Each row is a point on a landscape with many peaks, with its height.
A climber steps from a point to the highest of its 4 nearest points, and stops where none of them is higher. Distance is the straight distance between rows; heights are no part of it.
Z24 height 66.6: [115 180 117 171  73 184 177 136 103  65]
Z452 height 66.1: [138 176 116 156  74 160 172 124  91  30]
Z248 height 64.0: [106 169 121 129  70 156 170 162 128 129]
Z22 height 67.6: [ 87 126 157 176 138 143 138 112 140  94]
Z658 height 49.4: [ 99 104 151 162 161 126 120 120 156 101]
Z356 height 34.4: [ 97 149 120  96 109 115 153 156 143  78]
Z132 height 22.4: [169  66  84 124 197 126  72 127 180 144]
Z653 height 16.2: [167 118 166 166 140 137 109  81  72 171]
Z689 height 60.1: [127 105 136  91 144  95 108 125 136 152]
Z60 height 32.0: [135  91 126 116 177 109  98 126 152 138]
Z952 height 66.0: [103 171 118 162  68 175 175 148 119 119]
Z501 height 28.9: [110 126 155 177 125 140 132 103 112 137]
Z373 height 14.9: [144 107 149 150 160 128 100  99 112 153]
Z532 height 65.2: [161 151 126 154  94 157 135 113  83 196]
Z865 height 63.7: [161  76 125 118 185 110  75 112 139 148]
Z554 height 36.2: [107 103 141 146 154 122 114 111 140 129]
Z182 height 48.3: [ 95 121 135 132 147 121 129 141 161  63]
Z860 height 48.4: [103 131 127  86 112 104 141 142 133 148]
Z819 height 52.7: [112 149 130 126  95 144 154 136 121 159]
Z676 height 74.9: [215 112 132 100 171 101  92  96  94 138]
Z490 height 37.5: [124 121 145 130 137 122 117 112 113 160]
Z652 height 54.3: [ 99 158 125  98  83 120 154 159 138 130]
Z152 height 22.9: [184  65  92 135 198 122  71 114 167 141]
Z873 height 64.1: [ 95 149 138 147 120 136 150 128 128  44]
Z910 height 51.1: [104 148 131 108 109 123 140 139 128 148]
Z667 height 62.2: [108 170 115 154  71 182 163 164 131 151]
Z547 height 17.3: [145  95 134 145 167 118  92  97 123 147]
Z139 height 33.8: [200  73  92 119 199 112  72 117 150 140]
Z877 height 66.2: [134 185 112 165  68 170 182 135  96  45]
Z679 height 41.6: [ 94 141 126  99 123 110 146 139 156  85]
Z497 height 40.1: [ 89 124 128  99 133  98 132 145 160 104]
Z292 height 50.2: [103 157 130 113 100 129 158 144 135 109]
Z611 height 73.5: [128 110 126  70 117  69 118 140 142 155]
Z870 height 28.3: [144  71 102 112 179 101  87 132 176 137]
Z8 height 52.4: [ 98 144 135 113 127 124 141 140 151  62]
Z686 height 38.8: [ 99 141 116  80  86  97 154 156 152 129]
Z797 height 74.5: [130 159 108 152  71 179 158 174 122 181]
Z422 height 52.8: [162 113 137  90 142 102 106 111 112 164]
Z166 height 67.3: [105 181 123 139  75 160 173 159 126  77]
Z409 height 56.9: [ 99 152 139 144  95 149 148 120 112 145]
Z861 height 49.6: [101 123 141 109 133 108 123 138 131 136]
Z899 height 62.1: [118 176  98 154  55 192 176 185 128 113]
Z162 height 13.9: [ 94 142 118  81 124  90 142 161 166  67]
Z551 height 48.9: [171  97 124  80 163  91  90 115 123 157]
Z669 height 54.1: [ 99 135 140 127 123 130 139 128 123 134]
Z909 height 0.2: [194 124 134 112 136 112 113  90  78 164]
Z908 height 58.5: [ 95 138 149 143 126 134 136 121 134 106]
Z402 height 34.7: [102 105 125 129 165 124 118 142 187  64]
Z631 height 48.5: [134 139 132 117  95 132 127 123 111 188]
Z302 height 19.6: [108 117 106  96 148 105 127 162 176  37]
Z281 height 71.2: [143  76 112 158 191 130  85 116 168 136]
Z54 height 63.6: [241 106 107  85 185  87  79 113 120 119]
Z760 height 44.8: [209  77  96  94 192  99  78 123 143 135]
Z596 height 28.8: [135  81 114 127 178 115  79 128 166 141]
Z87 height 17.5: [108  92 119 103 165 108 114 145 183 104]
Z945 height 41.5: [129 151 122 148  87 159 146 135 102 191]
Z787 height 63.8: [106 171 127 144  77 159 168 153 125 139]
Z522 height 60.3: [117 166 102 130  64 167 158 167 121 172]
Z828 height 25.4: [178 132 141 167 124 149 119  88  66 175]
Z221 height 35.7: [162 106 139 119 160 115  96 103 105 161]
Z353 height 18.4: [123 133 153 160 116 145 128 104  89 170]
Z569 height 74.1: [111 120 122  81 129  89 135 146 158 124]
Z699 height 39.1: [207  85 117 105 192  97  78 109 120 135]
Z674 height 62.9: [ 99 163 146 181  93 160 163 116 109 114]
Z129 height 42.1: [105 101 155 177 153 132 126 100 130 120]
Z535 height 58.3: [ 90 126 144 148 144 135 134 129 145  90]
Z294 height 17.2: [171 148 130 127 114 140 124 114  73 186]
Z449 height 59.8: [109 169 115 110  80 131 158 163 130 148]
Z648 height 65.9: [ 93 163 133 159 102 153 152 132 116  91]
Z206 height 6.2: [185 111 147 150 149 129 103  79  73 166]
Z332 height 63.9: [120 138 138 126 110 132 137 114 104 176]
Z795 height 50.0: [ 96 142 130 104 115 120 144 138 132 119]
Z637 height 15.6: [172 112 143 125 148 119 103  95  86 167]
Z114 height 23.1: [127 114 159 189 141 135 122  85 106 151]
Z178 height 21.0: [111  92 120 111 169 108 110 142 172 112]
Z783 height 40.4: [ 99 120 121 125 151 122 133 144 164  51]
Z821 height 49.3: [118 147 133  95  96 116 145 137 119 166]
Z690 height 62.8: [114 159 127 125 107 136 158 139 120  38]
Z443 height 27.2: [114 126 147 152 129 134 128 101 108 153]
Z85 height 44.6: [136 132 132 115 118 124 120 122  99 177]

Where does a climber stop that starts at each point below?
Z821 | Z332
Z689 | Z569
Z637 | Z569
Z653 | Z532
Z554 | Z22
Z292 | Z952
Z114 | Z22
Z87 | Z569
Z795 | Z22
Z501 | Z22
Z206 | Z532
Z873 | Z166
Z139 | Z676

Call two points neighbours if one is among the 4 nearest of the other. Go from one point of each pair to the other, from neighbour to neighbour, staying as high as possible. Name the lowest point that can't be avoided.
Z865, Z797 | Z551
Z332, Z569 | Z861
Z332, Z952 | Z409
Z166, Z797 | Z787
Z166, Z22 | Z908
